A landscape with many valleys, sampled at points; each row gives a point and its height.
From any point a ball takes the steepest step (drop divided by distance) to one of its 4 nearest points. It stops when none of these is lower. Distance is the straight distance between rows; heights are no part of it.
Z_395 h=198: [ -2  34   4  13  40 -32 -61 -15   2 -26   4  53  -5   9  -6   3 -34  -4
  21  -2  -2  17  -9 -16 -19   7  -8  -8  44  21   8  21 -16 -22 -15   5
 -17   9]
Z_168 h=811: [-14  -1 -19   1 -30  15  28  -9  21  37 -18 -16  14 -17  11 -24 -17  41
 -13  -7  14  10  14  23  10   3  20  -7 -17 -37   6 -35   3   9  41  35
   8  51]
Z_243 h=585: [ -9   0  29  12 -43  16  64  -5  11   1  11 -42   3  -8   1 -10   9  20
 -18  -5  10   3  38  14   0  -9  19  11 -37 -57   8  11  -8  36  36   3
   6  10]
Z_71 h=319: [-19  53  24  -7  -5  21  -9  -9  36  -8  -3   2  10   3   2  -6 -21  26
   2 -11  -5  18  26  22   1  -2   6 -35  -7 -19  16 -24 -27   9  62  22
  -3  50]
Z_364 h=386: [ 29 -13 -41   4   9  -5 -10  -8   4  24 -15  25   7   4  16  26  15   5
 -12  -8  -5  -7 -37  13   9  28  19  10  17   6 -25  -6  12 -29 -47  17
   5  18]
Z_667 h=291: [-19   0  35   5 -17  13  34  14  -3  -3   1 -12   7 -19 -22  -7   8  -5
  -9  -2   1   4  28  24 -11 -11  12 -20  -9 -32   0   3   0  24  37 -15
 -10   0]
Z_848 h=597: [ 10 -19 -18  -6 -27  15  17 -11  17  44 -21 -23   1   4  14  -7   0  23
 -15 -10   4   1  -6  23  12  12   8  11  -6 -14  -2 -30   5  -4   2  39
  20  27]
Z_781 h=92: [ 13 -33 -14  -3   0   8  13   3 -17  14 -10  -3  -5 -12   2   5  26 -12
  -5 -10  -5  -7 -20   5   5   1  -6  24  -3  24 -18  -4  17 -16 -38  -5
   8 -20]
Z_524 h=254: [  0  29  37 -17  -6  20  -9   1  27  -8  23 -27  14  38  19  16 -12  25
 -11  -4 -14   7  12 -10   8   7 -13 -16 -24 -19  22  -9 -26  12  42   5
  14   1]
Z_41 h=166: [ -1   1   3  -3  30 -16 -51   1  -1 -31  18  34  -8  22   3  15 -18 -12
  10  18 -10   2 -14 -32  -3   0 -19  -1  30  18   7  31   2 -18 -32 -21
  -8 -31]
Z_216 h=512: [ 31 -16 -19  -4  -5   9  -3  -6   8  20 -11   2  -6  28  27  22  17   7
 -23  -5 -13 -13 -24   9  20  31  13  19   5  -6  -8  -8  12 -31 -42  18
  24   5]
Z_786 h=175: [-23  57  22  -3  10   7 -24   1  22 -15   2  13  10   1 -13 -12 -21   6
   7 -12  -6  11  14  19 -14 -10   8 -34  12 -10  16 -16 -31   1  57   3
 -11  36]
Z_454 h=419: [ -3  25  55  -4 -30  22  39   6  23 -38  55 -45   9  32   0   7  14   4
 -25  -6  -1   8  24 -21  -2  -5  10   3 -45 -53  23  22 -29  41  55 -14
  -8 -17]
Z_698 h=574: [  7 -26  35   1 -32   9  49   7 -15  -8   4 -47   3 -14  -2  -4  26   0
 -10   3   2  -7  25  -3  -1  -9  -4  23 -45 -35  -8  10  -2  18  10 -12
   7 -19]
Z_195 h=141: [ -6  -5  11 -13  21   3 -30  16 -20 -26  29   8  -8  19  -5   1 -12 -26
   6  24 -14  -3  -3 -29   3 -13 -26   3  11  21  19  22   6  -2 -15 -36
  -3 -56]
Z_568 h=167: [-20   2  31   1  -7   3  28  18 -16 -10   1  -6   0 -19 -30 -20   8 -16
  -4   4   3  -1  28  18 -16 -13  10 -27   7 -17   4   3   1  26  33 -21
 -19  -7]
Z_249 h=450: [ -6  -3  51  11 -31  13  58  14 -12 -24  26 -33   4 -16 -25   0  32 -13
 -17   7   4  -3  36   2 -11 -27  19   4 -27 -49  10  30  -9  30  26 -25
 -22 -23]
Z_119 h=592: [ -2   4  12   0 -41  16  33 -31  37  29  12 -58   1  42  47   8 -10  44
 -19  -4 -10  -7  35  -1   8  12  21   8 -48 -54  18  -4  -8  14  33  40
  34   9]
Z_299 h=290: [  5  19  46 -19 -12  19   0  14  22 -24  40 -33  12  42   6   3  -1   9
 -15  -1 -18   8   7 -23  -4   0 -11 -14 -28 -16  21   1 -24  20  43 -24
  10 -25]
Z_523 h=183: [ 19 -29   0  -3   0  18  -2  11 -16  -6   3 -19  -5  15  17  13  21 -20
 -17  15 -17 -16 -14 -17  13   0 -14  33 -26  16  -8   9  15 -21 -41 -34
  16 -60]
Z_602 h=294: [ 19 -33  20  -2 -24  19  16   4  -3   5   9 -56  -2  24  27  16  19  -3
 -23  12  -6  -7   7 -22  10  -3 -15  40 -50 -15  -8  -1  -2  -8 -19 -15
  31 -49]
Z_530 h=699: [ -2 -15   7   2 -35  15  40  -4   9  26 -13 -29   6 -12   5 -17   0  26
 -13  -9   7   6  20  25   0   5   9   3 -27 -35   2 -19   1  16  24  20
  14  22]
Z_135 h=151: [  1 -39 -18   1   3 -12   3  16 -37  -7  -1  12 -17 -25 -14 -13  24 -35
  26  10   3 -18 -11 -15   1 -15 -20  19   7  47  -4  13  28   3 -43 -31
  -7 -46]
Z_37 h=146: [ -1 -27  -2   0  -3   4  -8  31 -41 -26  14   1 -16   9  -2 -15  11 -38
  22  31  -3 -21   6 -43   0 -21 -36  20 -12  31   9  21  24  11 -36 -65
  -4 -92]
Z_856 h=476: [ 14 -16  26  -4 -26  19  25   5   5   7   5 -50  -4  18  24   7   3  11
 -17   3  -5  -4  20  -1  11   6  -5  19 -41 -27   3  -2  -5   8  10   3
  29 -19]
Z_730 h=140: [-17  14   0   7  15  -1  -9   3   2   3 -11  17   9 -29 -25 -18 -23 -11
   6  -1   4  10   3  23 -17 -12   3 -20  32   9   5 -17   0   4  23  -3
 -14  20]
Z_94 h=24: [ -8   5 -12  21  35 -57 -55 -10 -17 -25 -10  70 -13  -6 -24   6 -42 -28
  28   8  25  27  -6 -31 -16  10  -7  -9  46  31 -12  25   8 -13 -49   6
 -31   4]
Z_357 h=448: [ 28   1 -23   6   9   1 -16 -16  17  21 -15  15   1  17  25  25  -4  12
  -9  -2  -9  -4 -24  11  10  35  22   7  23 -11 -12 -17   6 -33 -24  31
  10  30]
Z_737 h=165: [-15 -14  17   1  -1  -7  20  31 -41  -6   3   0 -12 -25 -37 -31  16 -30
  18  17   1 -20  20  -3 -13 -26 -16  -9  11  16   4  15  19  24  -3 -34
 -20 -37]
Z_440 h=221: [  3 -18  37  -8  -2  16  13  19 -13 -14  15 -30   2  14   4   6   8 -14
 -10  18 -14  -2   9 -18   1  -7 -17  16 -26  -8   4   5  -4   6   2 -29
  16 -55]
Z_449 h=145: [ 13 -48 -30 -11   2   1  15   6 -30   7 -14  -6 -19 -18  10   4  60 -24
  18 -10   4 -22 -32  -3  11  -8 -17  37 -29  50 -31   6  28 -12 -55 -18
   4 -45]
Z_478 h=701: [ -8  11  -6  -4 -37  21  30 -31  35  35  -9 -34   7  18  31 -13 -16  49
 -14  -8  -4  -1  28  16  13  21  22  -8 -28 -49  18 -24  -2   9  41  52
  28  30]
Z_571 h=395: [ -4 -37   5  -8  -7   0  40  12 -40   0 -18 -28 -18 -26 -14 -21  49 -21
  18   6   8 -23  -3  -7  -5 -23 -22  30 -35  25 -18  11  18  17 -20 -27
   1 -45]
Z_295 h=465: [  2  17  20 -11   4  13  -2   1  18   2   1  -5   9   6  11  12 -15  13
   0  -2 -12   3   8  15   3  12  -4 -15   5  -9  12 -18  -6  -2  22   6
  12  20]
Z_29 h=202: [ 14  -3   4   1  27  -5 -33  -1   5 -11  10  20   1  14  12  22  -9  -7
  -1  12 -12   3 -14 -15  -1  15  -6   3  24  16   3  14   5 -24 -27 -11
   6 -22]
Z_431 h=413: [ -3  67  15 -14  -4  19 -35 -16  47   1   7  -3  22  39  15   3 -20  47
  -1 -14 -17   1  18 -11  13  12  11 -24 -14 -15  35 -27 -34  -8  54  45
  19  56]
Z_274 h=615: [  0  18  11  -5 -13  26   4 -11  31  17  -7 -17   8  12  16  -2 -22  29
  -4  -1  -1   7  22  21  11  15   9 -17 -14 -29  13 -23  -5   8  39  26
  20  37]
Z_864 h=172: [ -3  12  32 -14  19   4 -22  17  -1 -27  32  -7  -1  31   1   0 -10  -7
  -1  14 -21   2   3 -23  -8 -10 -19 -11   0  14  22   8 -12   3  16 -33
  -3 -45]
Z_933 h=457: [  5  -7  33   4 -35  14  44  -9  10  -1  23 -55   4  13  16  -1   3  17
 -21  -4   1   2  37   4   3   2   9  14 -49 -49   6  12 -11  26  32   5
  12  -7]
Z_476 h=431: [  4  -2  50  -4 -24  22  37  13   3 -25  31 -47   3  22  10   8   9  -3
 -21   7  -3   0  26 -20   1 -11   0  12 -50 -33   9  10 -17  27  32 -23
   4 -33]
Z_323 h=456: [  6   8  38  -3 -45  11  38 -18  37 -12  49 -73   8  52  39  14   2  32
 -31   0  -4   2  27 -31   7  -2  13  27 -59 -56  15   9 -19  31  49  13
  29 -17]
Z_427 h=216: [  3   1  21 -12  18  10 -12  15  -4  -8  10  -5   0  10   7   3  -6  -9
  -1   7 -15  -5  -1  -4  -1   5 -15  -2  11  10   9   2   1 -10  -4 -18
   7 -26]
Z_629 h=332: [ -5  57  38 -29 -16  12 -22   9  38 -34  37 -11  25  34 -11  -8  -3  13
 -14 -15 -22   5  16 -19 -10   3  -3 -34 -21 -17  24   0 -53  17  66  -9
   3  10]
Z_658 h=795: [  0 -16   5  -1 -45  15  56 -27  15  25  -5 -48  -1   1  25 -17   5  33
 -18  -7   9  -4  28  18   1   1  12  21 -41 -46  -6  -4   0  18  21  25
  23  21]
Z_711 h=550: [ 10 -14  15  -1 -45  14  35 -18  21  22  19 -74   0  48  42  11  10  26
 -24   6  -5 -11  26  -9  10   7   7  27 -52 -47   6   4  -9   8  12  24
  36 -14]
Z_743 h=511: [ 28   3 -45  15  23 -15 -28 -18  18  24 -26  33   4  12  15  24  -8  15
 -10 -12   1   2 -34   2  -1  32  33   1  32  -8 -30 -15   1 -34 -35  30
   4  43]
Z_906 h=190: [ -2  27  32 -18   9  12 -18  14  12 -19  26 -11   7  20   3   7 -11   2
  -2  -2 -20   1   8  -2  -5  -2 -16 -23  -1  -1  20   3 -24   3  30 -16
   1  -9]
Z_429 h=405: [-19  10  52  -2 -13  15  28  31  -9 -37  33 -26   5  12 -23   1  17 -17
  -7   6  -1   2  28 -12 -15 -17  -3 -15 -22 -29  12  22 -18  28  38 -37
 -21 -41]
Z_70 h=22: [ 26 -34   1  -3 -25  18  18  -2  -1  23  -3 -48  -7  24  30  12  28   3
 -14   2  -7 -11   0   2  17   8  -2  41 -36 -11 -11  -6   9 -23 -31  13
  37 -21]
Z_253 h=125: [ 21 -38 -40  -7   9  -8  -2  -4 -17   7  -6  21  -8   2  13  13  48 -14
  -3  -8   0 -17 -37  -7   5  17  -2  20  -4  37 -35   8  26 -28 -73   0
  -1 -21]
Z_996 h=558: [ 32   6 -16   3  -5  12 -11 -13  31  31  -7  -8  -2  42  40  27  -7  20
 -11  -7 -14 -13  -7   9  23  31  19   5   7 -26  12 -25  -1 -31 -14  43
  28  26]
Z_597 h=516: [  9  36   6 -13   4  18 -23 -14  36  18  -3  -8   5  32  32  16 -21  37
  -2   1 -16   0   6   2  19  17  10 -15   4 -17  21 -27 -22 -15  26  38
  21  41]
Z_363 h=185: [-15  -9  35  -1 -17  -2  39  34 -38 -19  14 -21  -5 -17 -38 -11  31 -34
   5  24  -1 -13  37 -12 -23 -35   1  -7 -15 -17   4  33  10  30  12 -45
 -32 -53]
Z_984 h=484: [  0  -5 -47  17  24 -19 -24  -8  -6  16 -21  37  15 -38  -8   5 -19  -2
  -2  -7  10  14 -39  12  -7   1   9   0  41  27 -21  -6   8 -11 -18  15
 -13  29]
Z_77 h=302: [-17  46  46 -13 -17  21   5   5  35 -26  25 -11   8  21 -12  -3  -3  15
 -10 -16  -2   4  27   6  -4  -2   6 -33 -28 -38  25   0 -39  26  64  -5
  -7  25]
Z_654 h=366: [ 16  26  13  -3  23   5 -29 -12  20   0   3   8   6  15  18  28 -18  21
  -2  -1 -21   2  -9   3   4  17   4  -6  21  -3  10 -10  -5 -20   7  11
  12  21]
Z_312 h=270: [-38  86  25  -4  -3  10 -10  -3  40 -18  -5  18   9  -1 -16 -15 -11  14
  -1 -14  -1  23  33  16 -14 -12  18 -50  -7 -25  18 -19 -40  11  77  12
 -19  57]
Z_90 h=680: [ -6   6  19  13 -52  15  69 -22  18   2  16 -47   2  -6  10  -9   4  30
 -21  -9  10  -2  47  20   7  -9  30  21 -44 -71  11  18  -4  32  36  15
  12  19]
Z_251 h=143: [  3   8  -6   8  39 -33 -52 -12   0 -26   5  52 -11  14  -5  14 -26 -12
  17  16   3  13 -12 -24 -12  10  -8  -3  44  19  -1  31   8 -24 -37  -2
 -14  -5]
Z_521 h=149: [ -9 -19 -31  14  19 -34 -24  10 -37 -10   2  44 -16 -34 -37 -22  -9 -37
  28  18  17 -10  -6 -15  -6 -16 -18  -6  42  45   3  12  18  13 -30 -17
 -23 -11]
Z_53 h=418: [ 18 -29  -8  -7 -20  12  20  -2  -2  34 -12 -25  -5   6  15   4  21   8
  -9  -9  -2  -4  -9  18  10  15  -7  25 -15  -2  -8 -16   7 -12 -28  17
  24   5]
Z_433 h=244: [  4  18   1   5  30  -6 -30 -13   6   0  -1  27   4  -7   0  10 -24  -1
  11   2  -7  10  -6   5 -14   3  -2  -8  38  12   4  -5   0 -15  -1   3
  -1  22]
Z_63 h=526: [  4 -17 -54  26  31 -62 -44 -15  -7  -2 -31  62  -2  -8 -15   8 -20 -24
   4   1  21  18 -35 -20 -15  22  14 -17  39  31 -46  28  15 -19 -62   6
 -21  19]
Z_975 h=373: [ -4 -32 -58   2   7  -2  11   1 -20  35 -25  12   3 -28  -3  11  25  10
  -4 -28  25   0 -61  25  16  -4  -1  12   9  44 -27  -6  11  -4 -31  17
  -9  15]
Z_125 h=126: [-14  -8  24  -4   0  -6  12  27 -28 -21  12  -8  -5 -13 -26 -22   9 -35
  10  18  -2 -12  28  -7 -15 -22 -16 -15   6   7   8  16  10  20   4 -42
 -16 -46]
Z_13 h=553: [ -5 -32 -70  14  25 -43 -22 -14 -21  15 -24  51   1 -19 -11  12  10  -9
   7 -18  19   3 -62   2   6   4  10  -2  24  43 -49  18  12 -17 -55   3
 -20  19]
Z_995 h=357: [  3   9  32  -4 -24  21  19  -6  25   5  13 -44   2  26  23   8  -9  23
 -19  -2  -4   3  26   7  15  12   8  -3 -36 -35  16  -9  -9  13  34  15
  17   8]
Z_854 h=442: [ -4  -2  41   5 -25  15  49   6   4 -15  17 -38   3  -3  -8  -3  12   0
 -16   0   2   4  32   7  -3  -3  10   6 -32 -39   7  11  -6  29  30 -12
  -2 -10]
Z_65 h=427: [ -5  -2  32  -6 -21  20  27   6   6   3   0 -28   3   1   5  -5  -1  10
 -15  -2  -2   0  20  22   2   8   1   1 -22 -26  10  -8  -5  21  25   1
  12   1]
Z_774 h=105: [-17  -7  11   1  16  -8 -11  20 -29 -18  14  16 -13  -8 -26 -21  -6 -35
  19  21  -4  -7  17  -5 -10 -17 -20 -15  32  23  12  14   9  12  -9 -32
 -16 -35]
Z_358 h=613: [ -3  -5 -63  14   7  -8 -17  -1   0  37 -46  21  20 -39   5   9 -21  19
  -9 -24  23  15 -49  24  10   1  15  -3  26  14 -27 -24   0 -26  -5  30
  -7  51]
Z_28 h=136: [  0 -41 -46  -3  12 -12   8   3 -30  18 -18   9  -4 -27 -15  -1  31 -14
  15 -18  17 -12 -48   7  12  -5 -12  14   5  55 -28   2  19   2 -40  -3
  -7 -13]
Z_149 h=647: [ -8 -21 -80  13  18 -32 -18  -9 -16  31 -38  35  12 -26   4  17  10  11
 -10 -31  29   2 -69  23  18   3  13  -1  18  33 -51   7   3 -26 -34  19
 -25  37]
Z_372 h=588: [  4  26 -13   3  12  12 -16 -14  30  23 -20  12  13  -2  18  11 -32  27
  -1  -4  -3  10  -3  17   7  16  19 -11  20 -11   9 -36  -5 -15  17  38
  10  52]
Z_713 h=301: [ 23   4 -10   4  21  -4 -29 -10  17   0  -1  23  -2  22  21  35 -10   8
  -4   1 -21  -3 -17  -1   5  32   7   6  25   1  -9  -3   5 -35 -34   5
   6   7]
Z_548 h=559: [ -8  21  35  -2 -12  19  15  -1  21  -5   6 -11   9   3  -1  -3 -11  10
  -5  -8  -4  10  28  22  -3   5   6 -25 -13 -29  12 -14 -15  17  46   1
  -4  25]
Z_472 h=56: [-24  17 -30  33  30 -53 -42   0 -27  -8  -7  60  -8 -40 -43 -20 -46 -33
  23   0  32  26  -7 -12 -15 -15  -7  -7  60  30  -2   7   3  -1 -19  13
 -35  22]
Z_493 h=152: [-18   2 -28  21  29 -39 -33   4 -31  -9  -2  47 -11 -36 -41 -30 -31 -35
  30  18  26   5  -4  -3 -14 -25 -14 -10  55  35   0   6  13  11 -15  -6
 -34  11]
Z_779 h=21: [-18  27   8   6  30 -16 -26   4  -9 -18  12  36  -4 -11 -23 -18 -29 -19
  24  10   1  10  10   3 -18 -15 -14 -18  39  16  11   5  -7  -3   8 -10
 -26   6]
Z_615 h=350: [ -5 -37  -9  -1  -8 -17  29  27 -51   0  -8 -11 -22 -33 -32 -31  48 -27
  26   8  14 -22  -5  -8 -10 -33 -24  10 -17  40 -13  12  31  23 -19 -38
 -19 -45]
Z_352 h=312: [  1  76  20 -14   4   3 -52  -5  41 -27  20   4  30  32   2   7 -18  26
  -2 -17 -36  12  10 -20  -3   2  -5 -25  -3  -1  28 -12 -50 -16  43  23
   9  35]
Z_252 h=865: [  6 -30   7   3 -46   4  72 -16   6  13  -1 -62  -4 -10  11 -17  29  28
 -14  -1  13 -10  24  10   8 -14   8  39 -52 -40 -10  14  -4  24  15  13
  21   9]
Z_171 h=213: [  3  57  20  -6  27 -13 -54  -5  18 -30  22  23  15  21  -1  10 -23  12
   6 -10 -25  12  -5 -14 -15  -1 -10 -13  22  15  17   7 -34 -21  15   3
  -3  15]
Z_884 h=130: [ -1 -21   1  -3  17  -7 -20  15 -24 -17  10  22 -12  -9  -9  -5  -6 -25
  15  22 -11  -6  -2 -15   1  -5 -22   8  21  29   6  18  19   1 -30 -34
   4 -38]
Z_513 h=199: [ 19 -31 -47   1  12 -18  -7  -4 -12  12 -11  31  -6  -6   8  15  30  -7
  -4 -16  -1 -15 -45  -1  15  22   7  18  11  31 -38   6  17 -23 -66   6
  -2  -1]
Z_99 h=58: [-19  30 -36  -2 -14  19   0 -28  44  40 -32  -1  11  -6  27 -18 -36  56
 -10  -7   9  20  13  12  20   2  42 -26  -6 -40  15 -58  -9  -4  58  70
   6  71]
Z_382 h=551: [-18  46   7  -9 -11  19  -5 -24  43  17 -12  -4  13  13  23  -1 -26  43
   1  -4  -3  10  29  13  14   9  23 -29 -13 -29  22 -35 -17   0  56  44
  13  65]
Z_803 h=364: [-18  30  52  -3 -15  15  24  14  10 -26  29 -15   3   9 -25  -2  12  -5
 -12  -5   4   5  33   7 -13 -11  10 -29 -13 -36  15  16 -26  32  50 -23
 -23  -7]
Z_808 h=223: [  9   0 -20   8  34 -31 -41 -15   4  -9  -7  48  -3  -1   4  16 -17  -7
   7   7   5  11 -19 -13 -12  18   9  -3  46  19 -20  15   9 -28 -43   0
  -8   7]
Z_849 h=87: [  9 -43  -6 -11  -9  10  38   4 -29   5 -22 -43 -19 -11   4   0  62 -20
  17  -1  13 -17 -19  -4   9 -21 -23  44 -47  28 -39   1  19   0 -27 -14
  13 -40]
Z_573 h=259: [ 12 -23 -17  -5  -4   9  17   0 -11  28 -22 -13   3 -19  -1  -6  17   6
  -2 -13   7  -2 -22  21   5   8  -8  13  -1  16 -16 -17  13  -8 -17  13
  10   9]
Z_989 h=69: [ 12 -48 -41  -7   7 -16   6   4 -28  10  -9  18 -13 -20  -2   7  44 -23
  19 -13   7 -19 -42  -9   6  -2  -7  26  -4  54 -27  15  28  -9 -63 -12
  -7 -34]
Z_371 h=88: [  0  -9 -16   9  31 -44 -49  -5 -13 -31   0  60 -17   8 -14   7 -22 -32
  23  24  13   9  -9 -38  -3   6 -14  -2  39  29  -8  41  14 -20 -58 -12
 -18 -18]
Z_904 h=129: [ -1 -33 -15  -3   8 -13 -24  24 -36 -24  11  35 -24  -2 -14  -6   3 -41
  27  30   3 -21  -3 -35   8 -14 -28  14  16  42  10  29  25   2 -51 -44
  -9 -59]
Z_817 h=240: [-30  56  34  -3  -7  15   3   1  29 -13   4   3   4  -1 -23  -8  -8   8
  -3  -7   2  17  29  24 -11 -12  18 -45  -1 -31  16 -10 -28  20  65  -6
 -14  37]
Z_607 h=446: [  4   3  37  -1 -35  12  42  -6  15 -13  35 -59   4  34  22   7   1  20
 -23   5  -3   3  30 -15   5   2   5  16 -56 -50  11   9 -19  29  39   3
  19 -18]
Z_772 h=274: [ 26 -34 -15  -7 -12  17  11   1  -9  17  -8 -22  -8  17  19  13  31  -7
 -14  -2  -9 -12 -15   0  12   9  -6  37 -19   6 -18  -5  16 -31 -50   4
  24 -26]
Z_72 h=206: [ 17 -15   7 -10   5  17  -1   4  -2   3  -3 -13  -2   9   9  16   5  -3
 -11   3 -12 -10  -6   5   9   9  -9  14  -2   6   4  -7   9 -18 -22  -6
  19 -18]
Z_302 h=23: [-27  14  21  -5   9  -3   2  20 -18 -16   7  15  -9 -20 -35 -24  -4 -28
  13  14   5   3  26  16 -21 -27  -5 -34  25   5  11   5   0  22  26 -25
 -24  -7]
Z_638 h=192: [ -8 -20 -23   3  13 -11  -5   2 -28   1  -8  26  -7 -34 -27 -19  -2 -18
  13   4   5  -4 -12   3  -5  -5 -18  -4  34  38  -4   3  17   1 -25 -16
 -11 -11]
Z_508 h=131: [-10 -12 -10   1  22 -26 -37  13 -35 -29  14  48 -20  -8 -22 -10 -21 -39
  34  29  14  -9   4 -32   0 -12 -27  -2  39  36   7  21  15   5 -39 -24
 -23 -30]
Z_832 h=401: [  6 -20 -40   1  10  -3  -2   2  -9  22 -18  16   9 -34 -11  -5   8  -1
   1  -9   5  -2 -35  19   3   4   1   8  21  28 -16  -8  15  -7 -22   6
   3  11]
Z_322 h=635: [  2 -14 -37  -7 -19  13  14  -4  10  43 -30 -12   8 -20   6 -17  -8  27
 -14 -21  19   8 -23  33   8   0   9   4  -7  -5  -7 -34   1  -6  14  31
   9  42]
Z_374 h=608: [  6  53 -13  -1   6  12 -27 -33  44  26 -17  -3   7  50  44  18 -13  63
   3 -10 -16  -6   6 -13  27  33  33 -14   3 -27  31 -34 -19 -28  28  73
  24  64]
Z_888 h=243: [ -2 -41 -27  -4   2   1  33   2 -33  21 -26 -19 -10 -28 -10  -4  45 -14
  15 -20  17 -12 -39  12  10 -17 -15  21 -27  44 -28  -5  20  12 -23  -8
  -5 -21]
Z_621 h=178: [ -4 -11  33 -11   3  15   5  31 -29 -33  27 -23  -4  23  -2  -6   4 -25
   2  23 -12  -1   4 -42 -10 -20 -22   8 -18   4  13  13   0  14   4 -56
  -3 -80]
Z_385 h=379: [ 14  29 -16  11  33 -21 -45 -26  16   6 -11  40   2  12  16  30 -24  10
   2  -3  -8  13 -15  -2  -8  28  19  -2  43  -2 -10  -2  -1 -33 -16  18
  -2  31]
Z_870 h=358: [ 26 -17 -37  11  28 -34 -26 -18   6   0 -15  47  -9  16  16  25   6  -9
  -3   5  -7  -3 -32 -15  -1  37  16   3  25  12 -38  21  16 -36 -63  -5
  -6   5]
Z_438 h=429: [  0 -29 -10   1 -13 -22  16  34 -59 -14  -2  -2 -26 -36 -36 -36  39 -41
  38  24  14 -32  12 -21 -11 -38 -28   8 -10  34  -5  22  30  28 -22 -52
 -24 -56]
Z_558 h=127: [-10  33  24 -14  25  -1 -36   8   9 -29  30   8   5  25  -7  -2 -19  -4
   7   3 -15   2  -1 -10 -13  -9 -18 -19  14  12  23  12 -22  -2  22 -17
  -6 -13]
Z_624 h=157: [ 13 -30 -10  -5  13   6 -14  11 -15 -12   8  13 -13  12  17  18  14 -24
  -6  19 -17 -14 -15 -27   7   5 -15  20   1  27  -6  17  25 -24 -53 -31
  13 -57]
Z_646 h=187: [ -4 -38 -37  -3   7 -17   2  10 -34   5 -10  21 -11 -33 -29 -19  19 -24
  28   1  15 -20 -30  -4   4 -20 -23   8  14  58 -10  12  21  15 -35 -21
 -15 -28]
Z_198 h=212: [-11 -19 -43  20  21 -52 -33  -5 -30  -8 -11  57  -5 -31 -34  -7 -24 -31
  23  10  24   6 -21 -13  -5  -7 -11  -6  49  44 -16  15  16   4 -39  -2
 -26  11]
Z_484 h=656: [ 20  27 -20   5   9  13 -15 -24  30  27 -19  12   8  22  31  17 -24  37
   0  -5  -7   5  -8  11  16  23  32  -6  17 -22  12 -38  -5 -24   8  51
  15  62]
Z_958 h=412: [ -8  56   3   5  26  -2 -35 -11  22   0  -8  29  10  -8   8   2 -36  12
   8 -14  -6  18   0  17 -14   3   7 -20  27   1  14 -24 -18 -18  28  25
  -7  51]
Z_419 h=510: [  1   4 -36   5  -4   8  -5  -3  11  31 -30   4  15 -27   8 -10 -23  23
 -10 -15  13   9 -15  26   6   6  19  -7  15  -6  -2 -41   2 -10  24  31
   1  52]
Z_708 h=362: [ 10  -6  16  -4  -1  16  10   3   7  11  -8 -16   4   0   9   2  -5   6
 -11  -3  -8  -2   7  19   5   9  -3  -1  -8 -13   4 -18   3  -2   7   8
  15   6]
Z_54 h=327: [  1  -2 -19   4   8   1  -5  -4   6  21 -14  12  11 -28  -2  -4 -15   8
  -7  -6   4   4 -17  26  -5   0   2  -5  19   7   1 -28   5  -6   5  11
   3  30]
Z_846 h=197: [ -8 -22  22   3 -13  -4  33  30 -35 -15   0 -19 -11 -23 -24 -24  27 -28
   5  15  -2 -15  23  -7 -16 -20 -15   2 -17   1  -4  15  11  21   4 -40
 -12 -54]
Z_38 h=541: [ 12 -23   6  -3 -25  14  33   0  -1  23 -15 -35   1  -3   9  -6   8  14
 -14  -6   0  -3  16  20   7   9  -4  11 -25 -19  -1 -15   2   3   4   8
  21   8]
Z_687 h=220: [ 14 -40 -42 -10   6   5  19  -2 -13  29 -18   1  -1 -10   0   8  39  -5
   2 -20  11  -8 -46  15  14   7  -3  23  -6  34 -28  -6  17 -14 -40  15
   4   0]
Z_225 h=673: [ -7  15   6   4  -8  15   6  -5  24  17 -15   4  10 -16   2 -12 -22  19
  -5  -4   5  13  11  30   3   3  20 -19   1 -21   7 -39  -5   3  40  22
   3  46]
Z_437 h=488: [  9 -37   9  -9 -18  11  44   3 -18  12 -17 -40  -7 -15   3 -13  42  -3
  -4  -2   8  -9  -3   7  -1 -10 -17  39 -45   4 -24  -1   7   2 -15  -4
  17 -19]
Z_120 h=728: [-16  31  30   9 -43  22  49 -15  28 -13  24 -28   1   2  -4  -3   5  27
 -18 -11   6   7  43  15   3  -6  33 -10 -28 -68  22  14 -18  44  54   7
  -9  21]
Z_170 h=107: [-29  49  16   1  25  -4 -16   8   5  -9   3  25   1 -18 -26 -20 -22 -15
  11  -3   3  20  17  31 -22 -22   6 -34  28   2   9 -14 -14   3  46  -4
 -23  31]
Z_789 h=645: [ -2  18 -23   1 -12  19   2 -19  34  32 -25  -3  13  -1  29  -3 -26  40
  -7  -8   1   7   3  21  17  12  25 -18   0 -27  12 -45   0  -7  35  51
  19  61]
Z_782 h=268: [-10   5  32  -7   4  14  13  14  -4  -8   6 -11   7   0  -3  -2  -6  -5
  -2   2 -11   3  16   6  -6   0  -5 -16  -3  -8  13  -1  -4  13  25 -11
  -2  -8]
Z_479 h=122: [-12  26 -12  18  38 -31 -43 -13  -5  -9  -5  48  -3 -17 -18  -7 -41 -11
  21   1   8  24  -6   2 -19  -1  -4 -11  51  22   5   7  -3 -13  -8   9
 -22  19]
Z_511 h=189: [  6 -43 -15  -9  -6   0  10  18 -40 -10  -8  -4 -24 -18  -7 -11  42 -35
  28   8  -2 -26 -15 -21   3 -19 -27  30 -19  53 -14  19  30  -3 -49 -39
   5 -65]
Z_682 h=144: [  9 -29 -25   2  18 -17 -31   1 -13 -22   6  40 -11   0   3  14   4 -27
   7  18  -3  -8 -13 -25   2   6  -9  12  24  37  -6  26  20 -19 -55 -25
  -1 -37]
Z_609 h=299: [  8  67  15  -5  21  -1 -52 -13  34  -9   3  21  17  27  18  16 -22  30
   8  -8 -21  12  -3 -12  -5  10  -1 -13  17   0  17 -17 -33 -28  18  23
   8  39]
Z_640 h=343: [ 13   6 -28  16  28 -25 -32 -22   7   6 -15  43   3  -8   4  20 -26   1
   5  -2   0  14 -29   2 -10  20  10  -1  42  13 -20  -1   7 -25 -28  17
  -4  28]
Z_11 h=400: [-12  21  55   0 -29  22  44  15   1 -35  40 -29   2  11 -27  15  24 -16
 -18  -2   7   6  35  -9 -10 -22  23 -13 -26 -47  23  31 -24  41  41 -27
 -31 -23]
Z_91 h=341: [-18 -17 -70  25  27 -50 -34  -7 -27   8 -27  54   2 -42 -28  -8 -21 -15
  17  -9  27  12 -43   3  -6 -11   0  -4  41  41 -25  12   8  -6 -33   7
 -34  26]
Z_232 h=276: [ -4 -16  16   1  -1   3  22  20 -21   0   1 -12   1 -23 -19 -19  14 -11
  -2   5  -9  -5  10  10 -10  -6 -11   1  -3   9  -1  -4  10  13   2 -20
  -3 -25]
Z_492 h=128: [  5 -20 -27  11  29 -34 -37 -12 -14 -18  -7  55 -10 -13 -12   4 -13 -30
  19  18   6   3 -14 -21  -5  11  -4   1  43  38 -12  27  18 -14 -54 -10
 -11  -6]

Call two points neighbours if one is among the 4 nearest of the other. Go from one point of each pair to the other, from neighbour to neighbour, staying as low as possible. Name the highest point that can't be avoided.
Z_70 / Z_904 -> Z_772
Z_779 / Z_904 -> Z_884
Z_781 / Z_99 -> Z_382
Z_904 / Z_558 -> Z_864
Z_849 / Z_989 -> Z_449
Z_781 / Z_989 -> Z_253
Z_779 / Z_94 -> Z_479

Write out the way that a ball takes from each point below.
Z_11 -> Z_803 Z_667 Z_568 Z_302 Z_779
Z_638 -> Z_884 Z_774 Z_302 Z_779
Z_77 -> Z_817 Z_786 Z_170 Z_779
Z_429 -> Z_803 Z_667 Z_568 Z_302 Z_779
